Points on a hilly landscape, in no order, each with its height.
From any point a ball rolls to the lowest of the 2 points nearest to it. It stops when none of these is lower. Distance is the straight distance between rows; heights are no part of it.
k_267 h=5.35: [ 67  66 157 173 134 144 129  75 162 165 128 142 132 139 164 128  63 146
 131 177 139  96 137 145]
k_61 h=4.50: [ 63 121 155 130 151  72 141 144  93 109 148 107  86 146 171  91  59 156
  53 149  89 142 126 108]
k_878 h=4.77: [139 123 144 137 124 150 137 129 173 137  84  85 115 135 123 153 180 152
 156 156 135 137 115  64]
k_168 h=3.49: [ 56 125 151 124 148  91 156 135 104 148 159 132  92 113 129 120  79 144
  63 124  75 113 120 120]
k_392 h=0.72: [134 156  84 107 172 138 142 187  78 141 130 125  85 138 143 109 153 157
 143 144 116 121 123 121]
k_788 h=2.01: [139 146  70 110 213 135 132 160  78 147 123 183 120 133 154  98 110 134
 135 162 157 114 118 159]
k_401 h=7.73: [ 96 145 155 121  91 113 116 140 123 158 177  93 101  93 111 130 154 106
 127 125  40 139 111  37]
k_784 h=2.52: [133 123  58 123  81 101 127 158  91 102 117 131 137 127 111 143 175 101
 170  76 131 132 108 157]
k_837 h=1.16: [116 168  86  77 107 105 126 187  84 153 176 119 102  92 116 121 158 112
 149 108  58 139 131  99]
k_960 h=3.01: [183 111 119 139 140 157 125 107 167 107  77 133 139 143 131 142 160 108
 130  90 184 119 134 172]
k_23 h=3.00: [135 132 162 167 121 167 115  87 153 146 152 128 134 105  95 135 141 102
 125 133 116 129 167  91]
k_383 h=6.77: [164 167 124 118  84 148 105 153 126 114 175 110 125  71  92 130 152 108
 171 112 104 153 144 100]
k_480 h=2.79: [ 59 128 170 152 119 127 128 105 123 164 158 117  93 120 127 127 131 117
 107 142  80  92 111  71]
k_967 h=4.87: [153 134 141 129 114 133 143 150 164 121  81  72 114 158 132 152 186 163
 159 157 149 137  91  71]
k_721 h=6.56: [132  66 144 151 156 157 123 103 164 148  97 169 154 132 133 149  85 134
 119 152 173 121 152 171]
k_337 h=7.11: [153 174 106 117 109 148 115 140  58 107 161 142 146  80  84 112 123  95
 155  93 130 120 141 166]
k_83 h=6.72: [115  65 136 157 158 144 142 117 151 152 123 151 134 130 147 137  34 174
 114 171 160 122 122 175]
k_248 h=4.52: [112 125  99  99  87 110 137 173 106 121 121 106 106 129 106 161 170 141
 158 117 117 120  91 113]
k_592 h=2.27: [ 94  99 156 176 126 120 155 111 150 110  91 108 123 159 138 154 112 175
 106 154 187 111  70 140]
k_723 h=1.71: [123 186 130  94  95 110 128 153  82 130 198 128 132  85  74 113 120 102
 119  99  67 132 150 116]
k_290 h=3.17: [ 64 133 172 142 106 132 133 116 110 163 139  89  89 122 141 130 148 129
 115 151  79 100  95  45]
k_881 h=0.96: [122 149  50 109 109 115 115 175  57 134 153 140 135  95 102 131 164 104
 174 101 103 135 125 131]
k_169 h=4.33: [ 89 130 173 135 151 106 139 147  89 129 157  75  83 165 170 114 136 166
  76 175 105 152 114  89]
k_983 h=3.51: [162 120  79 137  99 105 144 149 124 102  94 135 118 160 145 136 184 109
 174  78 147 125  76 167]
k_688 h=1.33: [110  90 155 175 139 159 116  91 153 139 138 156 138 110 107 144  93 116
 101 135 154 107 149 150]
k_887 h=3.88: [196 129 142 131  62 138 132 113 160  70 134 108 153 130 137 124 171  86
 161  73 135 151  95 141]
k_56 h=3.71: [119 139 152 138 152 135 121 101 159 155 158 157 142 125 124 105 108 104
  96 139  91 121 184  83]
k_456 h=2.19: [129 101 110 149 141 132 138 129 146 109  91 145 111 131 126 151 108 140
 111  99 190 105 102 191]
k_991 h=2.50: [150  85 120 128 164 158 139 134 146 131  76 150 141 161 148 141 112 166
 136 169 198 127 147 180]
k_910 h=6.22: [204 146 107 132  99 150 108 127 160  87 114 107 143 114 125 124 177  97
 178  82 154 144 132 139]
k_380 h=1.30: [131 164  73 106 196 128 143 184  66 137 132 143  97 142 158  85 133 154
 129 154 126 124 126 126]
k_913 h=7.20: [135 170 119 113 107 135 120 139  69 119 171 141 137  82  75 126 114 105
 127  97 122 114 141 169]
k_660 h=7.01: [125 103 138 142 161 128 112 100 151 158 159 187 159 109 130 115  25 116
  86 146 133 117 145 167]
k_7 h=3.93: [ 95 116 155 144 150 129 123  94 157 161 155 159 132 138 140 101  93 105
  96 148  89 111 175  92]
k_996 h=3.05: [132 153 121  80 176  90 113 180  99 101 117 106 100 162 178  78  93 142
  85 154 113 153 173  81]
k_346 h=1.82: [105 118  96 144 129 100 166 141 115 103  90 117 103 150 130 150 123 174
 132 108 182 111  71 196]
k_849 h=6.79: [102  75 131 153 155 135 146 114 145 157 142 165 126 116 144 132  23 159
  99 151 145 122 118 171]
k_246 h=6.49: [137  69 154 151 149 169 112  76 162 157 102 179 174 134 125 145  94 122
 125 150 157 132 172 167]
k_786 h=4.18: [103 103 170 136 161 123 141 119 129 144 132 110 118 177 182  99 106 156
 104 188  99 139 159  93]
k_331 h=4.95: [110  97 156 135 160 109 113  93 145 157 100 139 161 175 177  85  43 165
 119 179  75 127 165 145]
k_80 h=7.41: [ 92 125 120  79  63 103 128 171 108 138 160  93 118  98 103 161 170 119
 146 123  80 146 101  71]
k_632 h=2.80: [142 141 152 149 130 158 118 115 142 143 160 136 126 103  89 135 130 107
 111 123 118 119 158 107]
k_751 h=5.10: [142 129  93 102  56 102 131 160 147 101 123 119 123 132 127 151 189 101
 175 100 130 153  81 108]
k_288 h=6.04: [187 145  79 127  88 135  98 151 153  90 121 115 134 106 132 132 186  99
 197  91 140 158 121 123]
k_819 h=1.34: [ 76 130 165 164  62 122 111  89 116 131 154 109 138 105  80 152 141 103
 126 116 102 102 103  91]
k_812 h=2.99: [164 184 157 136 131 156 114  98 176 145 152 118 145  64 109 109 157 113
 150 145  83 173 190  74]
k_806 h=5.94: [104 119 128  93 175  82 106 160 112 110 120 138 124 136 169  86  24 146
  68 152 102 118 146 119]
k_117 h=3.90: [ 95 135 119  89 108 104 145 181  83 151 147  99  91 111 112 143 155 145
 128 121  77 118 104 107]
k_813 h=6.41: [105  68 159 170 135 162 112  58 170 159 110 167 163 137 136 141  99 117
 132 156 152 117 174 151]
k_433 h=6.23: [ 94 101 164 169 111 170 117  44 179 153 105 135 144 140 126 142 152 101
 145 148 153 110 162  96]
k_822 h=6.21: [116 120 123  95 180  92 121 149 127 129 134 157 131 134 168  90  25 149
  77 155 111 117 131 144]
k_347 h=3.89: [100 104 169 144 156 134 144 127 122 141 136  95 109 163 166 120 130 170
 100 193 124 133 131  92]
k_548 h=1.89: [115  91 128 156 138 138 131 112 150 119 113 150 120 112 112 158  91 133
  98 100 183 108 111 185]
k_158 h=8.47: [ 99 129 118 113 137 123 147 168  96 139 130 119  88 124 109 148 137 162
 117 128 125 106 109 138]
k_993 h=5.70: [105  76 158 178 134 147 132  86 172 135  88 140 138 146 129 154 119 126
 118 145 169 104 129 131]
k_348 h=5.24: [ 93  70 158 160 152 135 129  87 159 170 125 154 148 150 166 116  54 152
 128 181 114 109 151 151]
k_627 h=2.77: [ 76  81 122 159 131 119 165 105 141 120 103 128 110 120 118 162  63 172
  99 114 186 121  78 174]
k_405 h=4.24: [111 140 175 163   7 115 126  82 138  93 136 108 177 119 119 130 153  70
 143 104 118 137  78  82]
k_602 h=3.19: [150 177 157 135 143 149 121  88 171 149 157 134 149  87 110 102 139 104
 128 141  83 160 196  67]
k_62 h=1.72: [ 81 144 171 168  81 142 110  85 119 138 178 115 123  99  84 132 136  99
 125 127  89 100 128  85]
k_736 h=2.28: [156 148 136  77 176 128 110 103 164 155 123 177 171 131 139 110 109 116
 117 148  99 158 190  87]
k_816 h=3.60: [126 195  96  73 155  96 111 162  92 133 164 145 109 105 109  95 116 103
  94  98  74 116 142  97]
k_692 h=1.07: [163 109 155 164 110 146 124  85 162  89 110 124 145 127 108 142 138 101
 107  75 166 111 119 170]
k_45 h=1.73: [134 112 136 146 133 150 124 129 142 131 120 138 117 119 100 155 132 124
 109 116 159 107 127 144]
k_100 h=6.63: [170 179  85 116 109 147  97 163 114 123 165 125 126  71 106 120 164 106
 188 113 114 154 143 109]
k_194 h=6.78: [137 116 135 132  68  91 153 103 124  87 137 116 161 127 122 145 142  96
 124  57 140 124  85 205]
k_505 h=2.68: [168 155 124 104 177 152 110 107 118 139 156 184 155 109 113 110  89  87
 113 143 168 121 156 169]
k_419 h=4.46: [123 164 116  93 170 105 144 184  83 125 140 110  75 151 165  92 124 154
  95 139 102 139 139 103]
k_107 h=6.96: [ 88 111 124 131  74  73 149 105 109 109 137  93 164  95  84 166 101 105
 113  71 137 115 106 200]
k_339 h=6.20: [171 145  70 119  96 135 100 169 155 107 120 110 118  99 128 138 190 113
 204 107 132 157 118 102]
k_589 h=2.00: [170 151 117 130 109 161 113 119  83  71 127 136 153  92 100 115 121  99
 147  72 161 106 134 188]
k_568 h=0.46: [ 68 123 149 116  55  89 135 129  89 140 177  91 157  87  70 159 134  97
 117 120  79 121 116 103]
k_333 h=1.19: [130 141 110 104 182 136 138 165 112 151 138 162 103 128 141 113 105 139
 106 143 130 109 136 141]
k_443 h=1.77: [145 191  94  88 109 121 110 174 111 137 189 119 113  76 108 114 155 108
 159 112  66 152 139  86]
k_699 h=3.56: [110 109 157 142 153 139 132 137 116 128 136  72 114 174 157 136 151 191
 101 192 157 139 113 100]
k_104 h=6.87: [107 112 134 136  70  74 153 105 125 107 129 107 156 119 103 164 126 102
 116  65 141 118  82 195]
k_798 h=6.90: [154 150 122 116  84 142 104 158 145 124 160 103 114  85  97 145 168 119
 170 113 102 151 128  83]
k_467 h=4.65: [ 81  97 176 132 137 122 119  69 146 164 110 129 141 194 196  88  89 159
 145 184  75 130 176 118]
k_768 h=3.55: [ 98 129 133 110 101 112 130 156 103 150 150 113 106 107  88 159 149 131
 121 116  88 114 109 111]
k_720 h=3.48: [ 63 138 180 139 106 120 137 131  84 159 136  73  85 132 155 123 148 142
 107 158  76 120  89  42]
k_866 h=3.91: [ 76 143 182 137 127 104 137 143  75 139 149  59  79 151 164 116 146 153
  86 167  87 145 100  58]
k_585 h=3.24: [125 116 136 132 146 137 142 152 125 114 115  84 107 170 138 146 155 190
 117 173 171 130 109 120]
k_896 h=2.56: [ 73  96 105 142 127 102 177 117 124 120 100 110 107 122 109 160  70 180
 106 104 186 126  71 192]
k_735 h=2.64: [172 126  66 147 150 144 116 147 119 111  82 143 124 137 131 132 165 114
 159  90 176 109 114 171]
k_796 h=7.16: [127 138 135 135  93 133 124 124  91 102 153 128 140  87  72 144 117 111
 121  86 133 112 135 176]
k_850 h=2.54: [152 104  99 134 160 157 120 128 138 120  91 160 127 126 132 139 113 126
 123 111 203 109 129 196]
k_907 h=3.36: [159 124 101 123  67 112 134 128 114  77 133 128 149 134 128 130 166  89
 155  61 137 132 100 180]
k_597 h=2.82: [164 196 115 100 148 142 111 138 104 135 174 150 131  92  94 102 121  94
 128 116 115 122 150 118]
k_131 h=2.10: [ 93 145 162 155 111 132 122 106 122 146 183 127 116 103  88 125 124 107
 101 122  76 107 136  91]
k_943 h=2.07: [148 117 123 137 112 138 120 136 144 119 110 123 116 126  96 156 154 118
 133  98 153 112 113 138]
k_644 h=1.28: [150 143  86 117 154 152 136 177 108 139 109 116  92 134 131 130 168 157
 163 140 139 120 128 119]
k_240 h=0.03: [111 119 104 131 163 130 132 160  96 114 146  90  97 170 155 134 140 209
 110 171 178 133 109 161]
k_399 h=3.21: [142 129 160 166  99 161 109  92 160 129 135 103 135 104  89 143 160  99
 147 126 121 131 149  80]
k_180 h=4.00: [127 113 156 122 161 150 140 105 159 168 115 147 135 143 148 122 134 140
 128 167  98 151 179  77]
k_99 h=3.63: [175 106 164 160 126 130 163 101 185 126  57 115 130 181 152 150 170 126
 134 124 177 124  85 142]
k_155 h=4.25: [112 132  89  90 101 115 137 189  89 135 131 103  95 122 115 145 171 145
 163 123 100 122 105 106]
k_13 h=4.23: [ 70 101 167 148 146 127 131  93 151 162 144 142 114 153 171  98  89 123
 108 169  91  99 159  93]
k_563 h=2.91: [ 72 137 112  98 165  90 164 160  86 141 151 132  90 115 145 111  70 164
  69 128 101 127 117 156]
k_755 h=1.74: [107  83 156 160 146 140 138 111 144 123 108 100 144 180 154 144 126 190
 116 198 176 132 120 126]
k_640 h=6.59: [173 114 120 145 106 126 144  99 135  88 127 133 142 140 145 129 152 106
 129  46 156 110  82 221]
k_203 h=3.43: [132 143 162 166  74 151  99  92 174 122 139  85 141  90  96 139 167  96
 165 133 107 140 128  59]
k_963 h=2.39: [ 82 119 112 107 167  98 157 149 105 140 152 153 104 111 152 110  29 166
  69 134 117 128 111 161]
k_382 h=8.25: [115 130 146 120 155 132 144 151 124 152 145 129  93 128 130 124 122 137
  94 142  96 116 135  96]
k_258 h=6.68: [163 111 129 130  79 112 159  98 122  85 144 125 160 134 147 132 152 101
 134  47 143 120  74 223]
k_251 h=5.48: [ 52  81 171 162 112 153 123  53 172 166 118 141 131 149 163 136  90 127
 143 177 158  76 145 129]
k_840 h=3.08: [117 123 110 116  70  63 176 152 114 118  95 113 132 160 143 158 166 124
 149 103 148 125  51 169]
k_754 h=4.15: [158 139 107 131  96 104 160 162 130 106  84 103 106 185 150 142 186 150
 173 124 159 127  59 138]
k_439 h=5.60: [ 79  78 163 177 128 154 127  72 169 150 104 138 132 145 142 144 118 126
 130 164 158  94 134 119]
k_889 h=2.62: [117 129 117 129 112 111 151 160 111 104  98  94 103 164 126 154 162 177
 138 135 162 111  73 140]
k_774 h=2.22: [ 88 110  77 135 133 102 166 130 109 114  92 123 105 125 119 154  92 166
 126  91 184 118  76 212]
k_357 h=2.53: [ 82  88 145 169 132 124 155 108 145 117 101 126 113 135 123 160  89 165
 101 135 175 109  82 149]
k_253 h=4.96: [ 78 118 162 139 152  78 126 142 101 108 144  97  91 169 185  87  78 150
  64 163  93 148 143  94]
k_52 h=2.67: [174 171 123  67 184 134 108  96 148 144 136 184 170 118 120 102 111  98
 128 147 128 156 182 106]
k_142 h=4.62: [147 119 152 150 115 144 133 105 187 135  73  98 129 144 120 157 180 127
 152 141 145 133 114  73]
k_542 h=0.67: [100 101 122 137 157 132 143 149 113 114 139 103 106 157 149 137 109 207
 103 172 179 132 107 162]
k_923 h=4.21: [ 97 105 164 139 143 152 132  72 167 175 124 153 136 150 151 118 130 123
 137 166  99 130 180  83]
k_287 h=3.20: [145 208 107  80 156 116 108 144 100 123 178 152 126  99  97  90 108  94
 101 104  93 118 149 101]
k_21 h=7.59: [ 91 133 146 107  68 111 120 150 115 150 174  93 115  89  96 152 159 111
 136 126  57 140 105  53]
k_519 h=6.34: [204 141 130 137  99 166 116 109 145  75 112 108 151 111 114 116 157  96
 156  75 153 131 140 154]
k_81 h=3.47: [132 163 149 128 153 134 114  87 165 141 157 153 157 114 122  93 113  96
 103 137  85 139 198  62]
k_771 h=3.57: [141 105 148 112 169 141 121 104 157 173 110 185 168 153 143 118  88 133
 123 160 107 143 181 127]
k_43 h=2.38: [139 118 137 140  84 122 117 130 140 109 122 116 126 126  91 163 158 110
 133  91 136 115 101 132]
k_438 h=2.81: [172  99 113 138 156 159 127 118 166 114  70 149 138 145 135 145 142 125
 126 110 199 117 140 182]
k_626 h=3.27: [ 64 138 111  96 153  88 165 158  84 156 155 127  95  97 121 126  83 152
  78 114  98 114 115 161]
k_903 h=2.55: [175 178 107 112 155 160 108 131 100 135 157 154 133  98 102 112 131  91
 140 121 148 124 152 139]
k_5 h=2.95: [130 122  83 112  61  94 134 143 104  91 132 122 145 127 112 147 166  91
 157  77 136 133 105 167]
k_869 h=2.87: [159 152 136 105 173 147 112 110 134 148 156 184 159 116 112 109  87  93
 101 146 143 125 167 143]
k_690 h=1.78: [133 158  68 104 212 121 139 172  67 133 130 160 112 146 167  81 112 148
 127 167 138 119 120 145]
k_833 h=2.72: [145  92 111 128 166 158 130 137 142 136  90 164 132 133 138 144 101 147
 124 143 197 115 141 189]
k_58 h=6.91: [111  92 128 136 166 117 129 117 150 159 146 174 138 119 150 112   8 146
  91 154 120 115 127 165]
k_211 h=6.32: [115  86 164 173 122 174 109  47 169 140 107 150 162 134 119 142 135 102
 132 140 157 124 179 127]
k_206 h=3.87: [ 40 112 164 145 143  94 156 119 104 145 154 120  87 126 158 111  75 147
  69 146  84 114 112 106]
k_27 h=3.65: [188 130 117 127  69 131 131 121 135  67 135 120 148 131 133 120 166  93
 163  62 138 138 105 161]
k_709 h=2.26: [177 157 135 131 133 177 115 112  93  92 138 144 148  82  93 111 110  96
 137  98 168 108 151 175]
k_601 h=3.54: [172 108 128 108 154 178 125  99 168 151  70 165 153 129 129 156 162 144
 155 137 165 175 181 127]
k_775 h=7.06: [131 137 107 101  58 120 110 167 138 111 151 101 120  96 102 156 178 114
 170 111 109 151 106  82]
k_222 h=5.04: [104 162 106  76 180  83 125 182  82 110 129 137  90 136 162  83  79 136
  74 132 104 123 140 109]
k_278 h=3.06: [128 130 146 143 108 147 114 128 131 140 152 116 115 103  81 152 146 114
 124 118 111 118 130 101]
k_517 h=1.37: [154 109 138 154 134 160 114 103 148 111 114 140 138 118 106 144 126 109
 106  98 178 111 142 173]
k_867 h=1.04: [ 91 135 131  98  50  98 140 151  80 120 186  97 154  83  64 148 134  96
 135 111  89 130 142 127]
k_610 h=4.05: [113 178 107  73 154  90 125 177  96 137 147 131  86 113 128  96 119 115
  84 101  66 117 140  87]
k_851 h=3.26: [202 118 123 145 120 143 136 106 173 102  93 122 134 156 147 134 178 102
 141  72 166 123 102 180]
k_780 h=6.42: [199 134 129 140 108 157 119 104 137  70 116 120 155 123 120 115 149 100
 141  61 161 114 128 180]
k_547 h=2.25: [119 130 111 139 115  95 163 150 118 102  88 106 106 169 132 151 151 170
 138 118 172 114  63 171]
k_847 h=4.43: [180 122 148 148 105 139 129  97 203 123  73 101 138 143 126 151 185 107
 158 110 150 147 109 105]
k_330 h=7.07: [103 127 130 133  87 106 131 120  94 105 148 116 150  84  70 155 108 113
 116  76 134 112 123 191]
k_146 h=1.36: [116 124  75 149 150 120 153 155 106  96  94 121 102 159 140 136 132 182
 137 128 194 112  87 194]
k_895 h=1.87: [ 91 108 133 124 166 115 156 149 112 137 151 136  98 130 155 116  57 179
  83 157 127 126 116 158]
k_335 h=1.63: [150 134  96 139 114 136 113 125 101  89 122 137 141 112 106 134 136 104
 132  64 165 105 120 198]
k_285 h=2.34: [178 159  91 118 166 169 106 130 104 139 132 158 134 102 112 119 144  95
 149 118 169 123 150 154]
k_853 h=3.03: [171 125  51 153 128 123 123 153 107 101  86 141 131 142 136 131 178 108
 176  75 149 121  98 164]
k_134 h=2.76: [172 186 129 110 143 149 110 133 170 154 154 120 131  74 112 118 159 113
 149 137  91 163 174  82]
k_565 h=7.86: [109 155 154 115 118 111 124 144 130 154 166  98  86 102 121 116 147 108
 111 123  39 135 128  38]
k_900 h=1.27: [145 132  79 139 142 145 107 129  98 109 114 153 131 107 112 134 130 110
 132  83 179 103 116 198]
k_705 h=6.39: [117 111 119 108 174  98 132 147 122 132 139 144 127 139 174  91  11 173
  86 165 117 131 122 165]
k_906 h=0.82: [129 136  87 131 146 143 119 155  97 134 123 156 111 110 110 144 131 126
 132 102 161 102 119 176]
k_304 h=5.49: [156 132  90 105  50 106 141 148 156  86 140 124 133 128 150 132 199  79
 179  93 135 188  77 116]
k_41 h=8.14: [108 143 148 115 150 114 140 154 122 150 152 124  84 124 126 112 123 124
  87 127  70 119 138  75]
k_591 h=1.58: [116  98 140 160 143 150 121 107 140 133 144 160 129  99 106 147  80 124
  90 119 165 109 135 174]
k_71 h=4.40: [ 79  94 172 143 140 142 136  82 156 170 128 137 126 158 169 112 115 131
 131 180 105 111 163  93]
k_281 h=3.84: [159 127  99 127  92 104 150 154 137 109  88 119 108 167 143 147 180 126
 171 100 149 125  67 147]
k_207 h=1.32: [139 125 144  69 177 108  94 116 137 139  77 158 169 164 165  94  78 150
 123 155  74 158 185  89]
k_486 h=3.18: [176 144 127  78 176 161 119 104 154 168 109 186 160 122 140 131 141 127
 150 149 138 176 182 118]
k_933 h=4.28: [196 131 135 138  94 133 123 115 203 111  90  97 138 134 135 146 191 101
 169 100 144 157 105 115]
k_657 h=4.78: [130 126  88 107  75 110 128 170 121 111 116 114 114 132 114 158 180 120
 170 103 127 130  91 114]
k_773 h=6.12: [111 127 166 176  92 167 107  43 181 136 113 108 146 123 113 137 164  93
 155 138 145 114 153  80]
k_306 h=3.78: [147 112 158 158 116 127 153 113 175 120  65 111 127 172 134 154 161 134
 127 132 171 115  87 122]
k_879 h=0.37: [139 106 162 111 167 130 120 106 130 154  98 147 165 198 176 101  96 192
 134 179  87 170 171 131]
k_835 h=6.89: [151 179 101 103  80 146 120 159  69 101 175 132 142  64  86 108 134  95
 186 106 102 149 148 122]
k_593 h=2.05: [164 133  77 123 182 164 111 140 107 140 101 166 129 123 130 126 142 112
 148 130 184 114 139 165]
k_235 h=5.09: [107  82 155 146 162 119 132 111 143 156 125 138 143 161 177  98  44 169
 108 182 101 125 145 145]
k_395 h=1.20: [145 141 124  67 186 112 121 147 134 142 112 157 139 151 164  93  86 130
 104 155 107 133 171 104]
k_181 h=3.37: [167 120 137  98 159 173 127 100 163 168  94 181 156 130 133 145 149 141
 150 147 142 176 185 115]
k_478 h=1.24: [113 174 102  92 107 106 128 161  71 145 185 131 131  88  81 124 127 106
 125 100  77 125 139 140]
k_112 h=1.29: [ 99 104 140 129 164 128 148 154 104 129 149 113  97 152 157 124  94 192
  90 173 143 132 119 147]
k_402 h=2.45: [163 156 137 124 156 167 113 113 103 119 156 166 145  91  97 115  95  92
 113 122 171 114 155 176]
k_140 h=3.92: [124 159 136  98 163  94 133 177  95 110 136  90  76 161 172  88 119 148
  84 151  97 155 156  80]
k_236 h=4.08: [199 127 153 148  76 137 124  98 185  89 116  99 149 131 130 133 180  90
 157  85 139 151 104 126]
k_791 h=5.92: [139 114 165 184  94 145 114  63 174 112 102 110 149 137 111 143 158  90
 130 109 148 111 113 110]
k_2 h=0.84: [140 118 155  92 170 119 111 107 136 148  82 159 167 182 177  95  91 169
 133 164  73 168 180 100]
k_274 h=1.96: [157 114 120 127 149 156 137 141 156 132  81 127 115 146 124 148 159 145
 142 142 171 124 142 129]
k_182 h=2.61: [ 95 159 139 117 137 103 129 134 108 145 182 144 115 100  92 115  98 112
  68 103  69 112 142 117]
k_483 h=2.24: [160 192 120 103 109 130 100 169 153 134 186 108 115  64 112 115 159 112
 162 125  65 164 147  76]
k_618 h=6.40: [157 145  42 127 107 134  98 181 113 111 133 129 128  91 126 132 190 108
 207 108 117 160 117 104]
k_479 h=6.01: [136 131 167 183  75 146 107  52 191 119 100  96 156 129 120 136 173  83
 156 118 140 123 119  81]
k_89 h=1.05: [111 103 169 193 119 162 118  65 145 104 139 141 149 103  97 133  94 102
 104 114 160 100 150 157]
k_807 h=4.47: [160 146 108 134 116 117 148 160 136 101  88  76 108 189 146 141 194 175
 165 149 173 135  78 120]
k_997 h=3.33: [153 123 145  95 172 127 101  88 155 162 120 199 190 145 132 108  70 112
 116 156 109 138 177 139]
k_164 h=6.76: [167 198  89 110 118 147 105 155  74 116 175 140 137  71  98 100 143  92
 182 112 106 142 140 119]
k_55 h=4.69: [166 145 119 125 121 133 143 153 157 111  76  67 110 174 145 143 199 178
 172 158 165 146  98  92]
k_531 h=5.53: [102 140 115  80 177  79 114 176  92 101 125 137 103 139 173  81  50 142
  65 143 110 124 148 115]
k_245 h=1.45: [124 128  32 123 104 105 119 177  57 115 135 141 153  99 102 136 174  97
 180  97 111 146 120 135]
k_319 h=2.40: [ 93 125 161 154 129 141 127 111 135 158 165 132 106 115 108 130 128 109
  98 131  89 104 138  86]
k_252 h=1.61: [140 144  88 108 187 144 124 157 104 152 132 177 115 119 134 116 109 124
 123 140 156 106 128 161]
k_693 h=1.06: [119  78 160 148 160 127 119 104 130 156 130 111 154 191 182 112  86 197
 117 203 118 154 149 157]
k_417 h=2.71: [106 133 106 126  86  64 182 152 103 112  92 101 128 169 141 153 156 154
 150 115 158 122  46 181]
k_579 h=3.10: [154 139 143 101 173 130 104  94 149 150 147 190 182 129 119 102  68  96
 103 153 126 130 175 134]
k_264 h=4.19: [125 133 166 177 109 129 151 106 157 126  68  90 142 194 158 144 165 161
 125 165 175 121  70  89]
k_67 h=4.76: [ 87 127 166 135 153  81 126 147  90 118 158  80  83 173 181  98 109 153
  62 169 104 163 130  95]
k_128 h=2.92: [184 174 113  73 187 151 112  98 142 151 132 183 163 111 125 111 134  97
 150 148 149 163 178 125]
k_262 h=6.50: [199 126 129 142 103 149 137  98 140  70 127 125 159 136 140 115 152 102
 139  52 153 110 106 203]
k_420 h=2.30: [159 124  62 145 181 154 117 144 102 125  82 163 128 126 135 128 144 120
 150 115 190 108 121 175]
k_342 h=2.97: [129 126 118 130 139 136 146 162 116 111 107  93  98 165 132 144 162 184
 135 151 167 115  99 130]
k_388 h=3.98: [119 144 163 160  19 124 108  95 166  99 139 100 166 110 123 136 161  78
 159 117 115 153  78  53]
k_590 h=3.81: [137 110 153 106 167 146 138 105 156 169 105 167 154 157 157 120 118 152
 134 163  95 164 185  99]
k_624 h=8.00: [109 155 148 116 140 109 127 142 136 147 157 113  87 112 129 107 131 110
  90 119  50 127 146  44]
k_476 h=0.71: [139  94 158 124 165 126 118 108 128 159 107 134 169 195 175 104  80 199
 125 191 104 161 160 162]
k_545 h=0.80: [142 104 171 188 108 156 120  66 151  86 118 123 155 116 101 133 122  99
 106  90 161 104 135 157]
k_452 h=4.80: [ 98 103 167 127 147 117 106  75 144 162  92 144 156 191 184  86  76 168
 141 170  67 135 178 129]
k_29 h=7.02: [147 171  97 109  83 140 125 149  49  92 159 136 152  72  86 109 130  88
 175  94 119 131 146 152]
k_54 h=1.64: [150 129 117 119 149 156 139 163 135 144 104 117  99 135 122 142 156 154
 144 143 147 122 136 112]
k_929 h=3.29: [110 126 143 130  90 124 120 137 118 138 150 115 117 107  77 162 147 121
 125 111 101 114 108 105]
k_802 h=5.78: [177 136  80 121  63 123 124 144 153  75 136 121 139 121 147 122 192  84
 192  81 137 172 100 129]
k_98 h=1.38: [108  70 160 154 157 138 122 102 136 143 129  99 155 190 174 130 115 200
 122 208 150 150 138 146]
k_50 h=3.70: [124 143 167 164  36 139 101 100 160  93 147  88 153  92  99 136 161  89
 172 122 106 147 107  57]
k_368 h=1.95: [125 113  33 128  91  92 131 167  69  98 124 138 163 117 111 136 180  88
 171  85 120 150 116 147]
k_19 h=3.07: [ 67 144 128 110 144  88 147 138  99 151 168 139 108  94 102 127  82 131
  61 105  77 112 125 144]
k_115 h=0.36: [114 122  86 132 137 123 136 154 103 125 105 140 104 119 113 149 131 145
 131  99 164 102 104 186]
k_384 h=6.64: [121  55 138 162 151 148 132 105 160 143 102 159 143 125 139 149  56 151
 116 155 180 120 131 181]
k_39 h=2.51: [167 185 133 117 115 143 101 152 169 139 168 104 127  56 108 118 165 114
 168 138  78 170 160  78]
k_957 h=0.57: [142 137 125  86 183 123 133 161 128 149 130 162 122 143 157 100  90 135
 101 154 120 122 155 121]
k_976 h=3.50: [194 111 143 148 123 138 153 102 187 121  69 117 128 171 148 144 179 113
 141  98 166 129  94 155]
k_569 h=6.51: [168 167  53 122 123 142  93 173 101 126 145 134 127  79 119 123 178 103
 199 111 114 153 128 107]
k_607 h=1.98: [106  90 150 165 143 130 148 119 146 111 102 103 126 174 141 149 121 190
 109 179 189 120  97 138]
k_186 h=2.23: [150  93 132 134 156 158 144 129 160 129  76 135 127 158 133 149 140 162
 132 158 179 129 147 143]
k_16 h=2.04: [137 151 124  66 183 100 116 165 123 121 111 134 118 145 169  85  93 128
  94 147 101 139 173  73]
k_671 h=0.47: [120 150  72  95 101 117 120 176  76 145 164 127 117  96  99 137 163 114
 161 105  92 129 128 124]
k_717 h=1.53: [ 98 141 109  99  81 101 132 155  77 135 177 115 136  88  71 148 136 108
 132 102  95 120 137 150]
k_969 h=7.24: [101 129 101  80  51 103 121 174 126 118 151 102 125  98 106 158 183 114
 162 121 101 161  96  71]
k_606 h=1.84: [146 132 137  65 177 117  93 102 154 148  99 182 179 145 150 102  86 128
 121 149  86 155 186  86]
k_704 h=3.99: [130 112 156 158 130 138 149 120 155 123  79  98 124 172 131 152 159 161
 129 163 166 119 100  95]
k_504 h=0.97: [ 71 121 159 141  49 102 119 111 105 130 154 101 151  99  78 164 144 100
 124 115  96 113  98  95]
k_748 h=8.38: [ 99 116 144 128 142 131 147 157 111 145 134 121  91 126 117 144 125 160
 103 145 120 110 111 120]
k_815 h=4.42: [ 99  99 171 135 154 115 123  98 131 147 122 112 137 194 194  92 101 163
 123 190  88 149 173 102]
k_160 h=5.81: [130  95 163 183 117 140 128  74 179 120  88 126 137 146 119 151 145 106
 115 115 166 104 112 130]
k_620 h=2.20: [118 176 148 122 117 121 127 133 102 135 193 142 124  94  74 117 107 108
  93 104  78 119 147 116]
k_17 h=4.51: [ 97 168 109  74 167  85 130 176  90 124 137 139  87 121 142  94  97 127
  70 112  81 116 142 101]
k_742 h=0.77: [122 122  85 144 161 131 139 160 106 100 115 107 103 172 148 132 146 199
 131 160 196 123 105 177]

For each start below, name the point where the ball stops.
k_71 -> k_115
k_699 -> k_240
k_813 -> k_240
k_290 -> k_568
k_704 -> k_850
k_348 -> k_240
k_357 -> k_879
k_128 -> k_879
k_802 -> k_632
k_869 -> k_115
k_236 -> k_671
k_806 -> k_593
k_833 -> k_392
k_967 -> k_593
k_7 -> k_671
k_840 -> k_240
